Points on a hilly landscape, in no order, each with its height.
From any point a climber steps to the highest of the 2 points nearest to it. It stops when none of these is higher. Distance is the straight distance between rows; heights are no part of it.
(489): [122 162 121 130 126 156 162 169 143  91 122  98 125  85 133 148 108 161
  82 149  85 105 102]  height 514
(642): [177 164 178  98 188 152 184 153 141 119 135 102 145 142 174 162 144 136
 156 125 104 117 180]  height 391
(1083): [154 161 154 107 174 167 160 174 144 123 130 108 144 150 161 158 157 141
 139 135 117 114 154]  height 430
(1028): [ 87 120 153 130 148  98  98  74 112 143 155 138 112 100 142 138 152 100
 131 110 193 157 128]  height 153
(687): [106 117  84 139 159 118 134 168 161 139 115 116 172 104  76 123 204 156
 138 111 118 129 152]  height 621
(638): [ 81 147 172 125 155 136 113  96 132 154 145 132 108 116 160 135 153 114
 132 153 149 159 149]  height 97
(236): [220 120 136 100 137 157 162 102 152 109 138 121 160 131 128 160 132 150
 136  94 143 112 137]  height 613
(763): [ 86 114  92 151 141 137  59 160  95 162 114 138  90 166 130 108 152 107
 162 207 129 133 121]  height 670
(1121): [155 139 111 152  81 165 146 102 121 105 115 114  85  70 119 182 109 149
  70 115 161 100  74]  height 562
(552): [161 152 105 126 106 167 159 142 128  93 132  94 118 100 134 160 102 166
  85 136 102  98  86]  height 564
(223): [126  78  58 141  99  85 103 149 127 131 110 137 160 141  74  83 144 150
 138  86 119 126 105]  height 566
(992): [195  82 100 116 102 129 136 106 139 119 130 131 150 142  98 135 126 145
 123  72 142 107 114]  height 532
(1082): [122 126  93 139 145 146 137 150 152 113 113  99 142  87 102 163 210 167
 126 110 160 112 140]  height 635
(461): [116 148 179  90 154 101 186  90 156  98 157 129 164  81 128 129 117 142
 102  96 108 143 147]  height 268
(226): [107 113 119 111 128  67 152 124 154 101 124 132 184 109  90  74 121 146
 116  95  86 136 129]  height 388
(613): [116 163 128 156 100 155 144  98 127 107 112  95  90  51 114 156 112 155
  67 124 149 114  67]  height 600
(481): [ 87 157 120 132 139 117 156 142 152 104 122 101 139  74  97 106 149 157
  95 125 106 129 104]  height 464
(909): [174  93  63 137  90 124 113 131 138 113 108 128 138 132  89 138 140 162
 121  77 147 102  97]  height 507
(630): [113 105 139 128 157 127  84 140 110 157 125 147 118 171 152 138 162 113
 169 136 165 148 152]  height 337
(156): [246  94  92 112 119 176 130 139 146 123 118 125 139 169 110 162 138 134
 162 109 138 109 111]  height 513
(352): [180 118 123 133  74 146 183  90 113  87 125 117 105 105 126 153  58 144
  71 108 109  95  76]  height 490
(746): [127 103  42 152 105 112 108 177 134 125 102 131 138 134  75 107 138 159
 122 110 107 112  99]  height 601
(1189): [177 160 190 117 101 157 169 105  97 101 108 136 103 130 177 161  53 123
 130 172  84 107 137]  height 231
(91): [101 138 151 135 135 136 103 104 106 155 131 125 107 130 169 143 139 112
 135 136 168 141 135]  height 122
(946): [115  90 127 134 105 101  70  96  74 152 143 171 100 143 134 124  98  77
 167 133 210 144 132]  height 392
(76): [115 137 191 110 153 119 139  71 133 145 151 143 131 113 164 157 135 100
 125  99 191 154 160]  height 741
(240): [124 116 132 120 156 101 119 180 147 144 125 141 168 187 123  77 136 112
 163 133  66 144 158]  height 203
(692): [105 102 131 133 141 121  60 133  84 171 123 153 119 188 165 122 146  95
 190 156 154 156 159]  height 302
(86): [110 165 156  97 166 136 175 145 154 105 142 101 145  97 140 140 134 148
 106 129  78 133 153]  height 406
(1137): [ 97 161 167 125 139 146 151 105 143 126 145 112 121  85 153 149 143 135
 105 135 143 139 124]  height 506
(171): [ 86 158 132 130 118 102 134  98 128 111 129 119 103  78 109  94 108 137
  94 150 101 136  90]  height 381
(898): [140 103 109 109 137 112 137 172 145 130 130 144 160 179 113  94 124 131
 151 114  81 129 144]  height 179
(192): [100 113 138 137 135 118  66 105  75 173 133 157  97 167 153 111 110  92
 176 161 162 158 148]  height 285
(274): [161 144 187 119  94 135 151  85 111 132 130 145 110 149 159 140  71  98
 138 130 140 122 142]  height 219
(1197): [181  94 119 116 102 116 117 101 125 139 133 152 134 166 128 143 122 115
 149  84 167 123 136]  height 15
(659): [ 93 157 123 138 167 150 149 147 157 117 125  86 141  64 115 172 212 156
 111 128 152 122 136]  height 586
(187): [135  77 115 126  93  70 133  94 122 129 142 168 143 168 103  85  62 102
 130  79 120 139 125]  height 43
(562): [111 139 101 134 148 131 132 177 157 120 125 116 147 124  98 124 172 142
 122 124 105 123 133]  height 565
(169): [102 143 131 140 160 107 113 210 140 146 119 131 143 180 121  83 132 107
 160 165  58 127 152]  height 239
(341): [167  72  57 149  80 113  90 121 114 129 111 145 121 116  84 146 122 139
 137  79 175 107  92]  height 489
(796): [156  85 113 120  98  91 106 105 117 146 139 161 146 167 113 114  94 103
 144  77 149 133 133]  height 25
(1001): [105 134 163 119 138  98 116  99 125 163 149 147 134 137 145 108 122  98
 141 116 151 162 147]  height 482
(664): [165 143 146 101 140 148 156 133 137 120 126 118 147 155 148 141 112 135
 135 110 107 115 157]  height 297
(1163): [123  91 116 125  78  76 129  94 117 122 127 159 126 150 102  82  44 105
 115 107 100 135 104]  height 66
(1102): [ 95  97 107 128 112  57 130 110 140 118 127 145 160 116  79  64  98 139
 124  87 102 148 108]  height 453
(570): [115 163 142 118 147 155 163 162 140 114 138  98 127  95 143 145 129 152
  98 144  96 124 127]  height 465
(991): [101 101 145 138 127 116  70  84  73 160 139 161  84 137 157 133 125  82
 160 163 201 143 134]  height 341
(861): [141 121  63 150 106 132 136 183 140 100 103 111 144 126  81 120 124 165
  96 124  80 101  86]  height 643
(856): [ 94 175 113 159 119 142 130 116 131 117 105  97 100  43 108 120 137 161
  72 144 134 127  73]  height 555
(1077): [119 153 160 101 157 128 184 109 166 116 154 107 161  87 145 147 147 147
 115 111 124 133 162]  height 332
(731): [171 141 157  80 171 131 182 141 155 114 143 112 175 134 147 138 134 134
 148 103 101 125 173]  height 340
(298): [116 112 169 102 150  95 120 105 125 167 155 154 150 162 161 117 141  94
 167 113 165 158 172]  height 402
(651): [100 175 184 120 197 158 161 161 146 124 136  99 125 119 168 143 155 128
 114 167 106 140 152]  height 372
(138): [126 130 139 141 118 160 111 135 113 149 119 122  95 148 150 149 122 122
 129 148 144 125 127]  height 103
(887): [100 111  93 147 114 134  71 156  90 172 104 153 111 186 137  98 116 100
 167 191 117 127 139]  height 558
(918): [135 125 181 106 127 103 133  70 123 154 149 138 131 134 151 141 109  99
 140 102 171 152 149]  height 593
(106): [132 107 111 141 118 158  75 147  98 147 120 133  94 156 158 161 149 119
 152 165 169 122 135]  height 89
(1036): [176 136 146 101 131 157 163 106 145 112 140 106 139 116 135 165 136 147
 114  94 158 112 132]  height 673
(1095): [ 76 117 119 133 148  91  80  93 105 151 148 150 115 114 128 101 151 103
 149 130 168 154 128]  height 187
(958): [113 164 181 134 196 161 136 174 131 135 117 105 132 156 172 141 166 123
 141 170 102 127 160]  height 328
(711): [225  95 113 110 114 157 161  96 147 101 133 126 147 139 110 139 107 136
 122  80 128 101 108]  height 563
(312): [ 96  99  61 155 129  96  61 148 111 141 118 137 126 116  87 109 172 132
 160 120 166 131 110]  height 493
(399): [ 84 117  63 161 120 137  62 174 103 161 124 129  99 148 109  97 154 111
 146 183 117 123 110]  height 583
(233): [ 99 127 119 108 162  88 146 170 165 125 133 123 180 134  96  86 162 133
 147 108  84 141 165]  height 342
(394): [122 113  72 142 124 130 121 161 153 125 104 114 150  94  81 139 193 159
 130 107 144 115 120]  height 669
(689): [119  78  74 136  99  70 124 115 124 133 121 151 160 140  77  78  98 129
 128  83 112 136  97]  height 516
(206): [104 106  81 133 104  93 109 156 134 122 116 145 137 148  91  64  89 144
 120 142  57 137 107]  height 130
(473): [168  74  82 135  86 113  81 110 110 126 131 153 110 141 108 159 108 122
 150  95 192 116 111]  height 469
(466): [ 81 134 124 127 114  88  95  92 107 158 135 163  99 140 126  60  84  83
 149 165 114 152 123]  height 292
(174): [152  75 108 124  93 101  68 101  86 132 145 155 108 151 124 148  99  93
 177 109 215 126 130]  height 437
(1165): [160 139 171 110 112 134 155 114 129 119 125 131 134 154 158 132  86 128
 127 125 113 128 137]  height 262
(913): [118 144 114 134 106 127 138 134 140 104 122 117 141 100 108 116 121 154
 104 113 106 127 102]  height 417
(310): [182 125 108 126 146 182 127 177 144 130 115 119 129 156 129 174 185 134
 147 133 137  96 140]  height 478
(781): [177 135  92 113 113 148 173 161 118  77 121 111 125 112 127 142  82 168
  90 128  63  92  95]  height 625
(1080): [ 88 136 114 117 146  85 144 149 165 114 128 124 173  94  91  84 142 150
 125 115  86 141 129]  height 396
(647): [153 153 198 134  92 144 142  69  78 141 109 143  97 154 167 161  72  86
 141 155 155 117 143]  height 183
(511): [126 170 168 142 106 169 154  98 128 113 140 109  97  81 148 169 105 133
  71 135 148 117 101]  height 535
(1012): [117 160 220 144 126 153 149  75  88 146 115 132  89 136 189 151  86  96
 134 171 146 132 145]  height 148
(727): [103 125 141 126 117  96 106 129 116 153 137 157 121 162 134  74  94  95
 164 147 115 152 146]  height 384
(1093): [135 121 155 114 159 129 130 102 146 132 143 126 151 119 152 168 181 125
 139  99 170 139 171]  height 422
(435): [ 80 156 136 119 135  95 147 121 148 104 131 128 131  74 112  79 137 146
  89 138  95 157 113]  height 399
(496): [108 146 152 126 179 178 140 136 146 120 136  93 128  90 137 190 215 145
 111 132 154 125 153]  height 530
(15): [ 91 160 200 136 145 151 133  83 103 156 114 135  93 126 188 129 117  98
 130 193 131 145 131]  height 118
(718): [ 79 124 104 129 132  91  77 105  97 163 145 158 110 141 116  65 124  97
 153 143 146 157 129]  height 225
(704): [103 112 132 102 149  76 145 131 165 133 150 141 182 143 111  82 141 137
 148  95 112 158 165]  height 331
(787): [210 120 105 122 115 183 119 148 140 131 125 121 127 163 128 168 149 133
 151 109 149 111 132]  height 497
(725): [161 105 135 133  68 118 176  75 105  91 120 140 108 122 117 133  33 109
  67 109 116 102  91]  height 426
(765): [121 156 172 122 136 124 148  80 139 132 156 123 130  91 149 162 138 119
 111 111 173 136 138]  height 592
(255): [119 148 149 140 169 142 116 212 127 137 111 120 135 182 141 112 145 119
 156 169  59 123 153]  height 271
(1204): [ 92 163 109 156 151 143 142 173 150 120 125  96 126  87 106 128 174 145
 104 139 111 124 115]  height 515
(492): [144 101  74 146 107 143  72 182 116 157 116 140 122 191 123 129 140 118
 174 145 133 133 131]  height 73
(827): [120 107 100 134  83  91 123 128 129 117 122 147 128 133 100  75  71 128
 107 131  76 134  92]  height 100
(342): [252  88 100 131 105 176 146 109 142 114 124 132 133 156 113 162 107 145
 127  88 137 101  94]  height 537
(978): [ 79 177 138 155 127 154 132 119 130 114 133 105  94  67 132 125 129 150
  81 160 120 132  98]  height 504
(83): [152 130  80 142  98 132 154 170 128  78 118 105 139 108  96 117  95 172
  69 126  68  93  81]  height 703
(1006): [152 155 158 120 121 166 166  87 142 103 141 118 118  92 139 173 114 137
  89 104 159 111 127]  height 599
(198): [ 87 117  58 157 126 117  64 165 109 143 124 127 112 130 113 106 177 125
 151 157 143 140 113]  height 529
(955): [124 114  97 120 113 102 127 170 143 119 122 132 162 154 100  91 119 144
 119 121  73 134 122]  height 157
(95): [148 110 146 133  77 128 158 102 105 102 113 153  97 122 129 120  33 103
  88 144  94 107 103]  height 353
(351): [ 77 169 151 139 133 120 129  87 136 125 140 118  98  67 133 100 131 126
  93 150 128 146 110]  height 441
(1054): [ 74 157 204 123 172 140 123  88 108 152 131 113 100 127 182 124 141  94
 130 176 148 158 146]  height 91
(767): [ 96 122 146 108 133  75 128 102 146 148 153 151 156 124 120  91 124 113
 150  96 134 157 147]  height 398
(545): [135 164 171 140 183 161 138 201 123 127 113 103 119 164 157 146 149 128
 153 172  72 104 165]  height 300
(760): [179 127 110 139  72 153 145 102 119 102 118 114 107 110 113 167  99 152
  80 100 141  95  84]  height 534
(197): [153 143 125 132 172 176 141 182 152 127 120 101 137 144 131 160 177 140
 143 138 115 102 157]  height 458
(527): [116 129 145 118 167 150 125 131 156 132 139 112 145 104 142 169 205 135
 128 121 174 133 165]  height 474
(401): [134 118 137 128 136 127 100 122 133 143 135 134 131 141 148 147 181 124
 153 124 180 145 157]  height 373
(72): [104 123 112 138 124 110  94 153 122 164 119 149 128 177 136  80 114 111
 165 164 101 140 139]  height 463
(1205): [136 100  76 153 113 158  66 176 111 142 116 130 102 166 131 149 159 123
 156 158 160 114 128]  height 80
(1201): [161 141 163 120  85 138 169 103 100  99 106 145 104 135 145 131  40 122
 105 164  93 102 129]  height 286
(535): [ 82 176 180 121 163 147 148 128 138 114 147 108 112  90 164 132 151 132
  99 165 112 142 130]  height 436

Call two points neighbours if one is among the 2 nearest of the other. Go from one point of each pair to the other, from neighbour to neighbour, staying as high as possible. Name the lowest point that can't be avoided.
(711) / (1080) => (1054)
(763) / (76) => (704)
(613) / (481) => (171)
(1036) / (613) => (511)
(763) / (83) => (312)
(763) / (1080) => (226)

Write out the way that a climber takes from each point below.
(647) => (274), (1165), (664), (731), (642), (1083), (197), (310), (787), (156), (342), (711)
(796) => (187), (1163), (827), (206), (955), (898), (240), (169), (255), (545), (958), (651), (535), (1137), (765), (76)
(692) => (630), (401), (1093), (527), (496), (659), (1082), (394)
(1201) => (95), (725), (352), (760), (1121), (613)
(192) => (991), (946), (174), (473), (341), (909), (992), (711)
(1028) => (1095), (718), (466), (727), (72), (887), (763)
